Points, in no order, along strands that fork, close into loops and pass close to each other.
Two points are linked if the straight distance between their rows is under 88.2. Some points are linked to none.
tomu: [-20 -38 -39 -12  -4  -5  30  48   0   0  24  -9  17  30 -24  -6  33   0
 -56   9  45]
motol: [-73   1  31 -57  -7 -19 -27 -31  35  16  29  -4  30  16  -8 -48   3  -5
 -23 -35  29]
padub: [-39  -9  85 -11   3  51 -26 -25  30  -4  26  49 -40  22   6  -3 -44  82
  18  -9   5]
lon: [-12 -11  25  24   1 -31  -1   8 -25  45 -11 -12 -17 -41  23  -7 -46  -5
 -20 -13  24]
gipi: [-57 -51   7  -5  21  -2 -15  -6  25  -5  32  21  66  25   6 -76 -62  27
   6  13  38]
sop: [ -6 -52 -45  51 -35 -15 -11  24 -42  11  11 -40  38  32 -24  -5  57 -18
 -34 -23 -29]
kufi: [-51 -27  52 -60  16 -23   4 -36  27   5  36  -6   7 -10  38  19 -14   0
 -26 -13  30]
Genuk: [  3  -7  73 -43  22   7  48 -21  15 -19  15  46 -28  -1  34  -4 -12  48
  13 -11  52]
sizi: [ -3  11 -39  30 -57 -29  34 -47 -10   0 -16 -40  24 -16 -16 -69  78  11
  50 -20 -61]
Ras: [ 37 -41 -36  50 -23 -10 -19  52 -55 -17  -6 -24 -17  -6  -1  64  20  33
 -10   9  -7]
badi: [-15  11  -3 -38 -14 -39 -12 -14 -12 -10 -16 -61  17 -41  61  24  21   8
 -23  -8  14]
Gop: [-41  44  51 -18 -12 -20  -7  -5   2  37 -32 -10   9   5   0 -22 -19  13
 -35 -23  21]
zoko: [ -3 -30 -13  13  17  -9 -10   7  22  -2  25 -39  24  20  -9   6  26 -70
 -32 -11 -26]
razi: [ 27 -16 -16  57 -23 -21  33  38 -38  31 -20 -53  13  -1   0  -5  26   5
 -37  -5 -28]
gikep: [-10 -42  49 -25   9 -50  25  -7  -3  24  10  -7   9 -35  39  34 -27 -18
 -21 -17   6]
reko: [-12 -51 -15  -2  28  46  26  16  33  -5  61  52 -13  25 -21 -58 -23   6
  17  15  38]
Dubit: [ -1  57  11  -5  -7   0 -34 -27  -1  -5 -40 -16 -27 -40  17  11   3  21
 -10 -15   3]
bato: [-58  -9  30 -28   3  10 -41 -16  44   9  18  15   1  19 -28 -75 -47  -6
  25  -8  26]
Vovek: [ 13   8  64 -58 -17 -39   7  -8 -14 -14 -24  37 -19 -17  29  50 -17  28
  -1 -25  33]
zimev: [ 62  40  40  12 -23   0  -9 -73 -30 -14 -22  19  -3  -5  12  55  45 -10
  29 -37 -38]
reral: [-46 -11  33 -41 -11  12  -9 -23  32  -2   8  36  12  22 -16 -97 -33  32
  28 -19  46]
kope: [  6  -3 -31   6  21  41  24  38  13 -25  14  22  14  26  12 -49   8  25
  10  31  59]
mik: [-40  33  34 -41 -33 -18  35 -15  -5  48 -14 -45  15  10  -3 -11  57 -11
 -22 -17 -35]
tedo: [-20  -1  31 -27  22  51  33 -23  35  10  43  68 -28   8 -19 -69  -2  17
  34   5  29]
rema: [  2  42  33 -38  10  30   7 -30  18 -13  -8  45 -37  -9   8  15 -21  22
   7  -3  40]
guta: [  6  46  13  13 -18  16  11 -83   1  12  -1 -16  10 -12  17   3  61 -31
   4 -34 -40]
kufef: [-13  67 -39   1   5  26   2  -7  18  17 -21  13 -23 -16 -42 -40  -6 -14
  11  10  15]
Tam: [  8 -68   1  14  49  58  28  38  13  -9  51  53  -8  40  -8 -39  -2  31
   8  32  40]
lape: [ 72 -36 -30  61  -9  -8  12  18 -34 -31 -10 -11  -5 -18   1  61  43 -13
  14  -1 -40]
Kif: [-39  14  42   6   1 -21  -4  -4 -15  31 -11  -3   8 -17  19 -25 -49   9
 -26 -19  28]
nidig: [-25 -43  36   0  51  37  13  14  12 -11  19  29 -17   5  27 -19 -76  46
  42  29  21]
remim: [ 13 -41 -44  72 -34  11   4  22 -30 -17   2 -36  21  20 -24  -1  70  11
 -29 -19 -53]
bezuf: [-53  21  65 -63 -15 -42 -20 -31  -2  55   8  -6  19  23  39  14  24  25
 -47 -32   2]
lesu: [ 41  15  37  22 -21  -9  28 -55 -31   1   0 -20  -5 -26  55  23  34 -25
  16 -31 -25]
Rup: [-16  51  40 -28  -9  10 -42 -33  -1  11 -22  -3 -26   8  19  26  -9  36
 -30 -23  28]
fem: [  2 -37  -6  12  23  21   4  47 -13   8  24  34 -34  17  21 -24 -41  19
  -3  39  45]
Nosin: [-31 -65  -3  11  30 -13   2  28  23  -1  34  -1  16  27  -2   1 -40 -13
 -39   0  28]
nado: [-45 -25 -18   8  24  20 -22  23   5 -23  15   7  37  40   6 -75 -50  26
  10  16  49]
dasuz: [ 35   4 -35  11   6  36  -2  58 -13 -28   4  47 -50  22  14  49 -17   6
  20  67  22]
ked: [-11  11   5 -15   3 -33 -15   2  -6 -21 -25 -39   3 -28  53  20 -27   5
 -19   8  27]
dup: [ 37 -35  -5  28  25   8 -34  59  -6 -19   4   8 -24  25 -25  67 -17 -40
 -11  24 -23]
zigek: [-84 -43  33 -19   7 -19 -11 -28  12   2  48  18  59 -12  18 -48 -63  36
  -6  -9  26]
gote: [ -1  13 -63  13   0  12  10  56  -6 -17 -11  -7 -17  -2 -36   1  11  28
 -34  24  28]
Veru: [ 28 -19 -48  74 -27   9  -1  26 -30  -8 -17 -34   8  18 -43 -35  41   1
   8 -11 -51]
fot: [ -9  -2  80 -64   1 -21  35 -22   4  -1  14  31 -27   1  27  37 -11  42
 -14 -10  55]
ruto: [ 20  39  13 -10  26  15 -13 -19  10   5 -18  21 -43 -20 -11  41 -16 -29
  18   6  -2]
vug: [ 10  22 -33 -10 -23  -3  52 -41   0  36  27 -31  14 -19  11 -14  86 -35
  -1 -12 -39]
filep: [  0  22  70 -62 -11 -35 -15 -24 -10  -7 -25 -20  31   5  49  64  28  -5
  -4 -25 -21]
nofi: [ 39   2  -1 -24  41  34  41   5  23 -53   5  70   6   9  11  26  -2  15
  56  31  45]
bitu: [-53 -16  63 -24  10   3 -29 -32  21  13  29  22 -13 -11   5 -27 -60  28
   0 -29  18]
sov: [-22 -34 -12  18   9 -30 -44  26   2  13   3 -25  54  32 -33 -36 -53 -34
  -8 -17  -4]
bag: [ 56 -18  11  21  -3 -22 -13 -11 -18 -31 -25 -31  26 -32  29  47  -7 -29
  14  -9 -19]
dese: [  8   5 -83  -6   4 -15  13  -5  19 -32   8 -45  18 -25  -1  52  55  11
 -26   6 -24]
dukif: [-74   4  28 -60 -34 -49 -23 -34  22  42   6   9  35  21 -13 -60 -14   5
  -3 -21  28]
dev: [-42 -33  14  11  29  -9  -9  29  -6  21  11   2 -14   4  -1 -41 -74  15
 -12  12  22]
nali: [ -8  64  24 -21 -22  18 -40 -34  25  17   6  37 -33  36 -36   0   7   9
 -30 -32  17]
rir: [ 19 -51  -3   2  40  20  -9  37  22 -15  34  25 -36  21  -5  32 -47 -14
   0  19  11]
Vusag: [ 22   0 -38  45 -14  -9  55  -9  -1   7  -1 -36  30   1 -33 -29  69 -31
   7  -8 -53]
Nuni: [ 66  42   6  11 -28  -4  32 -64 -21 -21 -20  27   6 -48   5  69  40 -15
  54 -23 -38]
Veze: [ 46  27 -67 -48 -24 -23  13   5   1 -43  -3  46  28 -54 -14  63  -2 -15
  26  13  29]
sazov: [-10 -44  42 -16  45  12  22   5  28 -31  20   9  -9   5  15 -11 -51  14
  12  19  27]
Gasu: [ 57 -52 -29  53 -31 -23  12  31 -59 -37  -5 -26   0   2  11  59  54  34
  -6 -13 -36]
kolev: [ 27  24 -45   2   8 -12  51  10  -3 -10  -8  -8   6 -36 -22  43  34 -22
 -34  17 -22]
rined: [ 19  40 -13 -19  29  45  42   3   0 -44 -16  47 -22  -1   9  17   0  29
  33  43  63]
bavul: [-38 -46 -27   7  -2  16  -8  61 -10 -25  23   5  22  56 -27 -10  20   7
 -57  12  55]
gume: [ 47  45   2  32 -13   9  56 -63  -6 -19   6  -6  17 -37  16  55  49 -17
  37 -14 -45]
godib: [ 61  23 -63  -1 -16  -8 -15   7  -6 -40 -22  23   9 -42 -19  80   1 -11
  61   9 -33]
roled: [-52 -25  17  13  18 -36   3  13  -6  38   9  16  30   6 -34 -64 -78   0
   1   1  18]
Ropev: [ 37  13 -19  43  -1   9  40  -9   3  24   3 -16   3  -9 -42 -29  39 -62
   1 -15 -26]
bikav: [ 29  54  46 -24  -5   3 -28 -61  13   8  -8  48  -6  14 -13  79  21 -12
  -3 -38  -9]
zefi: [ 41  12 -42  79   0  37  -7  -2 -15  18   0 -15 -21   1 -29 -10  27 -33
  23  20 -66]
somob: [-42 -12  75 -39  -1  -5 -35 -49  42  27  24  13  -6  29 -15  12  -6  23
 -38 -61  -8]
Noziz: [  6  35 -29  -4  22  39  15  11  10 -16   1  28 -31  -7  12  -1 -10  -6
  10  38  44]
ponu: [ 42 -46 -23  12   9  -8  11  25 -11 -22  23  -8   5   6  -3  65  42 -52
 -28  -4  -5]
veder: [-10  -7  59 -29  28  53  32 -26  23   2  23  60 -45  -1   4 -27  -2  50
  24  -7  33]
gonot: [-37 -35  72  -4  32  53  -4  -8  27 -10  12  24 -18  17  27 -33 -68  63
  63  35  -8]
tibal: [-59   1  71 -33 -22  -4 -14 -39  37  28  32  32  -6  32 -36 -22 -22  40
 -31 -58  13]
nen: [ 51 -19 -26  40   4  -8  29  -6 -14  -9  19  -9   5 -16  18  49  38 -42
  -3   4 -27]
tedi: [ -3  71  -2  32 -27  17 -13 -39 -12  19 -49 -15 -18 -15 -20 -28  34  20
  -1 -33 -37]
Det: [  2  62  21 -22 -19  10  10 -77  -7  18   6 -27  16   8  15  35  89  -3
 -11 -32 -54]
nubud: [  8   6  -7   9  -6 -10  75 -14 -14   8 -11 -72  12  -4  17   5  55   4
  -5   4 -64]
Bupul: [  4 -50  -2   1  32  -1  -3  41  12 -24  32   9  -4  17 -17  33 -24 -29
 -35   5  23]
zin: [ 11 -15   2  -8  32  39  29  -7   4 -14  14  25   1   4  35 -54   2  29
  29  18  64]
fomi: [ 10   3 -28  27 -19  -8   6 -23  -9  19  -4 -52   8 -32  20 -34  43  -5
 -11 -19 -26]
Kinog: [-40   0  30 -44   9  32  -8 -36  20   6  16  33  11  25  23 -83   4  44
  11 -13  54]
Firis: [-18  58   0   4 -34  -4 -28 -16  -3  40 -37   2 -36 -17 -58 -50  -2 -23
   8 -21 -20]
dif: [  1 -55 -23  17  19  -4 -15  26   4 -17  31 -16  12  30 -11  38  16 -56
 -55  -8  -1]
Vatod: [ 10  27 -78   3 -28 -18  -7  27  15   2  -9  11 -18   3 -70 -50  11  -7
  17  18  19]
tupe: [ -2   5 -48  12  -1  34  26  45   7  -6   0  11 -11  29 -27 -40   5  16
 -19  28  44]
bez: [-18  59  -4  -8 -23   8 -37  -6  10  29 -27  28 -38   2 -43 -54 -15 -17
  26  11  11]
seno: [ 14  54   0 -60   3  11  34 -20  12 -47 -19  51  11 -14  -3  58  11  10
  27  18  47]
tusur: [ 19 -11 -28  23   8   1 -16  35 -12   7   2 -10 -39  -4  11   8 -29 -15
 -14  23   8]
meviz: [-51  -2  33  -3 -16 -41 -27  -6  -2  33 -18   8  20   5 -39 -64 -63 -12
  10 -17   8]
vik: [ 35 -19  43  14  18 -30 -17   7 -10 -19 -32 -12   9 -22  27  53 -44 -33
  20 -24 -17]
vuta: [-24  -1  74 -21  -9  28 -47 -28  29  17  35  48 -54  32  -7   5 -35  71
 -17 -36   2]
fugop: [ -5   7 -24  42   1  -7 -45  36  -7   8 -34 -41   6   7 -25 -31 -31  -4
 -13   8 -20]
dinon: [ -9  27 -21  -8 -31 -17  -3 -22 -11  35 -15 -37   6 -26   3 -52  48 -22
 -17 -32  -6]
gogil: [ 55 -16  15 -42 -13 -32 -12  49  -7 -43 -14  39 -12 -24  29  22 -71  -2
  48  18  25]
ven: [-11  79   3 -12   1  30 -32 -39  22  17 -10  35 -18  -1 -38  16   7  -6
 -14 -22   5]
kitav: [ 20  10 -37   4  16   3   6 -13  26  29  16   9   6  -4 -46 -21  35 -69
 -13 -10 -21]
Vule: [ 18 -24 -19 -18   7 -34  19  56  -3 -45 -25 -37  17   5   0  64   4  13
 -37  20  10]
Por: [ 12 -38 -18  60 -15 -23   7  36 -47   5  -6 -48  27   0  15  30  21  16
 -45  -8 -30]
Lufe: [-50 -37  21 -33  17 -37  -6 -25  13  15  34 -31  32   0  42  -2  -5 -35
 -20 -13   8]
Zuf: [ -8   5 -31  -9 -42 -22  33 -19   3  25 -15 -50  32 -11  -9 -63  86  16
  25 -12 -76]
ganul: [-24 -35  41 -37  30  -5  11 -14  21 -24  26  24  -2  -4  37   7 -47  11
 -12 -12  45]
fuv: [-22  31   9 -44 -15 -35   5 -23 -24   5 -29 -67  20 -38  52  39  41  32
 -10   1 -35]
Bodo: [ 30  35  42 -30  -9 -24   0 -15 -23   4 -13  15 -44 -47  35  28 -19  16
   6  -1  29]
Dop: [ 16  -5 -54  41 -40 -34 -26  16 -12  34 -11 -36 -13 -19 -37 -59  -5 -15
  14   1 -13]
lib: [-29 -79   7  13  23  47   8  39  18  17  36  42  14  36 -22 -84 -41  50
  44  38   6]
maza: [ 25  16 -10 -27   2 -26  26  19   9 -41 -41 -31  16 -31   8  49  11  17
 -21  13  -4]
gup: [ 21  28  -9 -44   8  -4  24   3  15 -42 -31   5   8 -21   0  43 -15  -4
   8  26  34]
garo: [ 13 -73  12  21  37  50 -19  36  -9 -14  24  44  -5  47  48 -16 -24  44
  40  69  27]
gebo: [-22  39  -3 -15  -2  -7  -5 -33  40  23  17  23 -13   1 -40 -40   6 -39
 -12 -25  19]
Fomu: [ 15  42 -45  49  -8   5  -3 -29  -3   7 -41 -27 -11 -38 -17 -28  24  14
  19 -13 -64]
sevib: [ 14 -54  27 -16  39   8  13  29  12 -31  24  43 -29   8  12  29 -49  -2
  21  27  35]
zab: [ -64  -16   57   13   28    4    2    8   -2   26   14   20   -2   -5
   -1  -27 -101   33   -6    6   -3]
Toza: [ 22   4 -43  41  18  22  12  52  -7  -7  12  -7 -17   6 -47  44  28 -14
 -34   9 -22]
lor: [ 12  55  24 -23 -23 -12 -11 -46 -11 -11 -27 -21  -9 -27  26  41  35   9
  -5 -31  -2]
sise: [-17  20   6 -15 -17 -19  38 -25 -21  19 -25 -63  28 -27  37   2  65  23
  -8 -10 -67]
poz: [ -2  41  22   9 -66 -15  11 -54 -10  34 -33 -34  20  16 -10 -49  71   1
   8 -30 -42]
miz: [-28  -2   2  17 -22 -56 -46 -17 -20  43 -16 -27  31  -7 -13 -64 -27 -17
   5 -21   3]
Vugit: [ 24   2 -45  81 -15  20 -28  34 -25   5 -28 -30 -10   7 -31 -17  10 -18
  11   8 -64]
sogo: [ 27   0 -45  63 -17  -5 -21  -7 -28  10 -10 -45  -9 -34  30 -11  20  -6
   3 -10 -26]
Fites: [  0  -1 -41  -3 -38 -40 -13  24   4  24  -4 -11 -10  -7 -54 -64  -8 -27
  13  -5  19]
Sego: [-29 -16 -32  21   8   9 -39  51  -9 -21  -1 -15  33  34   3 -36 -48  19
 -20  28  42]
Pubin: [-15  37  59 -23  -1  32 -35 -34  22  27   7  51 -45  37  -4 -10 -20  43
 -20 -39  24]
Sota: [-21 -10  16 -52  31  29  31 -23  25  -8  21  13  23   8  31 -81  13  15
   6   1  68]
tas: [ 34 -28  53 -33  -7 -50  -8   7 -10 -23 -15  27   1 -32  29  39 -48 -34
  32 -25  -8]
Zep: [ 24 -42 -13  19  21  24 -33  57   2   1  29  40 -52  36 -17  59 -20 -31
  -6  40   6]
dubo: [  3  40  11  -8  -7  10  -6 -53  29  29   1   3  -6  -5 -10 -16  40 -41
 -15 -40 -13]
duf: [-43 -41  45 -12  27 -16 -11  -6   0  -9  28   9  11 -30  39  17 -83  18
   3   1  31]
garan: [ -5 -53   3  26  31  62 -11  61 -11 -21   9  50 -11  78  13   3 -16  29
  16  56  19]
vap: [ 28  64   1 -46  -8 -24  -9 -30  16 -34 -30  24  11 -32   1  79   1 -22
  26 -15   5]
ded: [-26  13  30 -15  33  58 -10   6  44 -10   1  46 -43  26  16 -13 -44  20
  46  58  -6]
vamo: [ 26  32 -20  49 -14  23  59 -65   3 -32   4 -21  15 -16   4   0  58 -13
  26 -10 -47]
sorem: [-25  17 -12   4  26  41 -56  13  27   8   2  12 -38  20 -11 -24 -42 -25
  15  30 -12]
sefis: [ 13 -22 -26  14  18  44   5  61 -20 -12  13  41 -51  23  17   6 -21  21
  11  67  52]
geb: [ -1  46 -36 -15  -1  23  26  10  31  10   9  39 -25  13 -52 -58  -5  -6
  12  11  39]
Fol: [ 16  13  31   2   6 -19 -11 -12 -21  27 -14   3 -44 -36  38  11 -24 -20
 -10  -3  23]
nobim: [ 43 -11 -42  10   1  10 -13  73 -26 -38 -10  23 -38   2 -16  70  -5   1
  -3  32  15]
Vemi: [ 28  -5 -55  80 -36  15  28 -11 -22 -23  -5 -46  13   4  -5 -48  42  19
  23  -5 -58]
Zadez: [ 19  -4 -21  20   2 -24  62  15 -23  18 -29 -48  10 -29   2   4  51  10
 -26  -2 -55]
mip: [-72 -28  80 -32 -27  17  10 -25  33  19  39  36  -8  27 -52 -48 -35  67
   3 -49   9]
Vese: [-26  28  12  -8 -37 -32 -32 -32  -1  40 -33 -29  21  -2  -6 -53  18 -25
  -7 -46  -1]
melit: [-45   7  64 -24  12  57 -26 -10  35 -18  -3  43 -35  32  18  -3 -62  49
  40  30 -12]
rafo: [-16  26   1  35 -11 -26 -24 -13 -23  20 -44 -54  20 -31  18 -22 -24  14
 -19  -3 -23]
rit: [ 14 -18 -43  30 -14  12 -11  54 -16  48  27  33 -47  15 -36 -22  -3 -24
 -18  24  19]
Rafop: [-33 -49   4  24  23  53 -36  60   5 -16  19  35  10  88 -21 -36 -36  22
  -5  49  17]
siba: [-10   8  59 -27   2 -41   1 -26  -5  12  -8 -16  15  -8  51  48   5 -25
 -18 -19   4]
Nepit: [ 56  34  16  35  11  17 -14 -37 -21 -15 -16  -3 -16 -36  36  34   0 -39
  42  -2 -46]
sinod: [-14 -66 -10 -11   8  10  24  13  13  -2  57  38  28  44 -24 -92  -3  15
  13   1  50]
Kur: [-32   5  -5   0  22  37 -18  27  34  -4  -2  26 -33  40   0 -53 -59  -6
  26  51   2]
Kufig: [-20  -3 -20 -16   2 -18  37  39   3  18  21 -25  13 -11   0 -13  10 -21
 -49   9  29]
vis: [  0  15 -51  14   6  34 -37  21  29  25  16  28 -39  12 -20 -20 -31 -58
  15  33  -7]
Les: [ 38 -10 -66  52 -15   1   8 -20 -12 -21   1 -40  -9 -30  17  17  50  24
  14 -14 -48]
kureg: [-34  -6   9 -44  -7 -30  42   8   3  41   8 -22   5 -13  12 -27  19 -26
 -35   1  27]
lar: [ 32  42 -10  10  24  13 -10   7  -4   8 -36  17 -39 -24  -2  49 -34 -16
  24  39 -20]
padiz: [ 11  15  56  16  -6 -10  -4 -41 -23  40  -4 -19  -6 -18  33   3  12 -18
 -12 -39 -23]
lero: [  5  44 -58  21  10  17 -32  -4   5 -14 -24 -35 -21 -38  -3  -9  -4   1
   3  15 -15]
Pimo: [-22  33  49 -80  -2 -26 -13 -27 -15  20 -17 -36  16  10  37  60  57  10
 -19  -9 -13]
muv: [  0 -65  37  -3  32 -45  14  21 -11   6  18   0  10 -14  23  48 -48 -20
 -16  -8  15]
mopi: [-24   6  19 -25  28  -8  -3   3   5 -32 -32  -9   8  -4  30   6 -42  31
  -4  14  48]
gisaf: [ -4 -18 -70  43 -28   5 -24  57 -24   4  -6 -23 -18   2 -38   4  47  39
 -39  -4 -23]
nog: [ 17  55  38  10 -30  -8 -17 -49 -16  47 -19  -3 -15  29 -10   0  43  17
 -38 -60 -25]
dovok: [ 10   8 -59  45  -6  26 -30  31  -2  32  15  16 -38   5 -30   5  10 -44
  -9  22  -7]
bekud: [ 20  22 -21 -10   7  27   2  26  10 -10   3  45 -48   3  10  38 -39  -4
  43  56  26]
devok: [  2  11 -69  -2 -12  23  11  63   2 -13  -4  24  -5  36 -72 -54   1  -1
   7  26  34]
Muva: [ 41  15 -41   9  16   4  26  32   5 -38 -12  42   5 -21 -53  84  -7 -22
  15  31   8]
pel: [ 41  29 -52  16  17   1  30  18   0 -22 -14   9  -1 -35 -27  90  22 -24
   0  17  -7]
zir: [ 12  39  -4  35 -57  -5  21 -59 -20  23 -16 -44  16  -9   2 -66  53   3
  27 -39 -53]
kab: [  5  36 -78  27   2   4   0  -6  15  -6 -26 -31 -19 -44 -22 -15  18  35
 -13   1 -40]
Meb: [ 12  26   6  24 -23  28  36 -69  -3 -16  17 -39  30  15  25 -15  62 -33
  14 -21 -37]
rivop: [-12 -40 -33 -10   2 -21   6  49  -9 -24  -4 -50  27  13  -5  59  38   2
 -52   4 -15]
zavid: [ 11  61  26   6   4  36 -46 -56  22  17 -17  31 -13  -1 -10  36  10 -21
 -10 -26 -29]
Lifod: [ -9 -33 -21  15   6   6   7  49  -3  34  43  26 -30  18 -28 -48 -28  -3
  -6  15  44]
Nedu: [ 28 -73  34 -40  32   9  14  32   4 -57  33  53  -8   1  18  12 -58  19
  71  20  15]
Dezig: [-31 -39   5 -48  15  -1  39  -4  16   2  36  21  37  25  -3 -72   3  11
  -6  11  56]
Vezun: [-31   0 -37 -25 -48 -47   2   4 -28  38  -8 -76  70  12 -11 -48  69 -29
  18  -3 -58]
Lim: [-44   9  -7 -21 -45 -43  21 -13 -37  44 -11 -71  57  -6   5 -56  65  13
  19   0 -71]
mek: [ 53  27 -50 -38 -11  -1   9  26  -1 -56 -10  51  -2 -24  -6  45 -22  -9
  64  24  28]
lizen: [ 15  56  38  23 -28  12 -37 -38 -17  34 -41  -8 -16   8 -17 -11  13   6
  -9 -38 -31]
mize: [  7   2 -18  10  28   7  12 -36  26   2  24 -20  20  -5 -10  18  56 -72
 -14  -8 -18]
losi: [-10  -2 -69  19 -19 -22 -16  25   6   1 -10 -45  13  -7 -12 -12  22  -8
 -32   0  -1]
Tezu: [ 25  10 -62  30   7   1  40  23   0   5  -6 -11   6 -11 -54  21  38 -24
 -32   3 -19]
Rumo: [ 30 -18  47 -41  13 -28 -15  22  10 -28   2  31 -28 -22  28  28 -71 -17
  42   2  14]
sali: [ 50  28  62  19 -31   4  17 -75 -24  15  -2   0  -5   1  41  50  49 -13
  15 -35 -22]
sar: [-26 -13 -44  32  -4   4 -54  71 -17  -9 -19 -19  16  27 -24 -13 -27   6
 -26   6  11]
gefis: [ 32  25 -38 -11  27  18  19  19  16 -57 -16  17  -9  -3 -24  55 -25 -10
   4  45  18]
gagep: [ 41  16 -39  31   0  -3  -4 -41  -5 -26 -30 -25  -7 -54  26  26  33  27
  18   9 -49]
mub: [ 55 -23  14 -49  28  16  19  20   9 -52  23  81 -15  -4  19  21 -38  11
  71  28  32]
pemev: [ -4  37  57 -10 -29 -21  -9 -52 -17  42 -17 -26   5  12  28   4  41   4
 -38 -40 -17]
kole: [-17   3  44   6  28  14 -35 -15  30  16  -9   5 -35  -4  -5  -4 -53 -22
   9 -15 -28]
ner: [ 11 -57  25  33  27 -19 -16  35 -24  -4  -1 -16  20  13  18  32 -45 -29
 -32  -8 -15]
Vit: [ 41 -28  -6 -28  -4 -18  -9  54 -19 -61  -4  22   3  10  26  40 -48  11
  27  32  33]
nupu: [ 59  21 -52  15 -10 -12 -14 -25  -4 -43 -28 -13   6 -58   3  53  25   3
  36  -2 -50]
todus: [-71 -31  57  -2  11  11 -16 -35   3  -1  44  31  28 -16  14 -27 -73  62
   8 -14  24]
bufo: [ 37  27  -2  38   8  19 -17  -1  -7  18 -18   1 -36 -30  27  42 -21 -48
  41  29 -51]
rov: [-19  17   5 -30  15  23   6 -15  52  10  28  50 -20   5 -43 -64 -13 -17
   7  -8  23]
dudu: [ 35  14 -58  55  -3  29 -24   9  -3  39   3   2 -39 -21 -12  12  11 -30
  19  31 -43]
Kimug: [ 28 -41   6  58  22   3 -14  40 -22  -6  -5 -23   3  23   0  44  -5 -31
 -18   8 -38]
bov: [-10 -52 -19  14   7  48 -24  60  -7 -10  39  45  14  70 -36 -60  -3  21
   5  21  46]
zoken: [ 16 -67  32   7  47  54   9  30  10 -19  18  37  10  22  43 -12 -46  51
  61  55  13]
bamid: [-30 -17  23  21   3 -33   9 -22 -19  15 -18 -64  64  -2  22 -19  -6 -18
 -14 -14 -37]
ripu: [-48 -16  68 -10  16   5 -48 -31  38  20  10  10 -16   6 -11   0 -53  16
 -14 -41 -19]
fikos: [ 24  49  26 -29 -30  -6  -6 -62  -1   6 -19 -22  13 -13  28  74  73  21
  -4 -38 -37]
rem: [ 25  14  31 -64  25  13  50 -18  19 -61   3  71   4  -1   8  31  -6  14
  26  13  51]
simil: [ 37 -28 -11 -32   4 -36  14  63  -7 -58 -15  -8   9   5  18  45  -6  22
  -6  27  50]
tozan: [-41  19  51 -93  -1 -28  -6 -25 -12  18   8 -14   1  10  50  37  35  12
 -34  -3  17]
zamif: [-52 -25  26 -52  -4 -18  53 -15  19  26  39   4  19  12  17 -48   2   1
 -16   2  39]
Sudi: [ 11  19  20  19  37  19 -24 -26  17   5 -30  -1 -18   0 -10   8 -24 -40
  -3  -1 -36]
boziv: [ -8 -50 -33  16 -31 -40  -1  26 -39  46  29 -48  53  18   3 -23  53 -32
 -33  -8 -14]
Bis: [  9  70 -26  30  -4  19   2 -54   5  24 -16  12  -9 -39 -18  18  25 -23
   6 -14 -27]
soku: [-19 -33 -41  -1 -43 -49  19   7 -24  39  18 -66  46  13  -9 -36  71 -25
   2   0 -33]
rik: [ 59 -42 -24  16 -21 -22 -22  57 -51 -30  -6  14 -21 -16   2  71   3  -2
   8  -2   8]
sege: [-20   7 -17   4  33  11 -26  27   3 -39 -30 -26  11  15  17 -15 -52  23
  -1  26  34]
kosad: [  4  -4 -67  28 -21  33 -13  69 -23 -22  -6  10 -36   0 -41  18  27  43
 -42  31   6]
pifi: [ 20 -35 -46  46 -25   1  -9  47 -30 -15   2 -31   1 -17 -15  35  29  19
 -46  -5  -9]
fino: [-19 -13 -20 -26   5 -28  27  25   5  -4 -13 -61  43  12  21  23  25 -18
 -42   9 -17]
pab: [ 21  12  13  45  13   5  20 -26  -5 -13 -33 -48  17  -2   8   4  22 -27
   7 -10 -38]
Rok: [-53 -55  11 -18  29 -26  12   3  19  -1  38  -9  54   9   9   3 -38 -10
 -38  -4  17]
dal: [ -4  20  15  33   0 -11 -33   3 -13  20 -53 -37   6  -1  -1 -25 -30 -15
  -2  -6 -39]
Rulib: [-30  46  39 -38 -19  -2 -16 -13  -3  15 -25   6  -6  24   6 -18  -7  53
 -33 -18  41]
Luvap: [-19  19   3 -23  23 -16 -25 -18  23  -5   8 -25  -4  -7   7  -1  -2 -29
 -23 -19  12]
tir: [-67 -23  19 -40 -26 -63  -9  -6  10  18   2   1  49  20 -32 -66 -42 -15
  16 -11  26]
kodi: [ 56  32 -76 -25 -22 -14  18   9  12 -43 -21  32  22 -62 -32  88  -4  -5
  45   1  -7]
gude: [ 24 -28  13  43  15 -28  -7 -13 -37 -12  -9 -49  34  -4  56  27 -14 -23
   3   0 -21]
dag: [ -7 -11 -48 -15 -20 -27  46  -1 -22  39  24 -41  28  -1   2 -18  88 -43
 -23   3 -46]

A piece is all that can be reached along the links. How many separate loops has the piece of each point below (a circle has one, a figure eight two, a Y none), and how many tips (points with one link)?
Meb | loops 1, tips 2
dasuz | loops 3, tips 18
fomi | loops 0, tips 3

How many points has the smallest loop of links through each point below? Write - if it is on no loop.
rit | 21
zin | -
dasuz | 18
Vovek | 20
kufi | 9
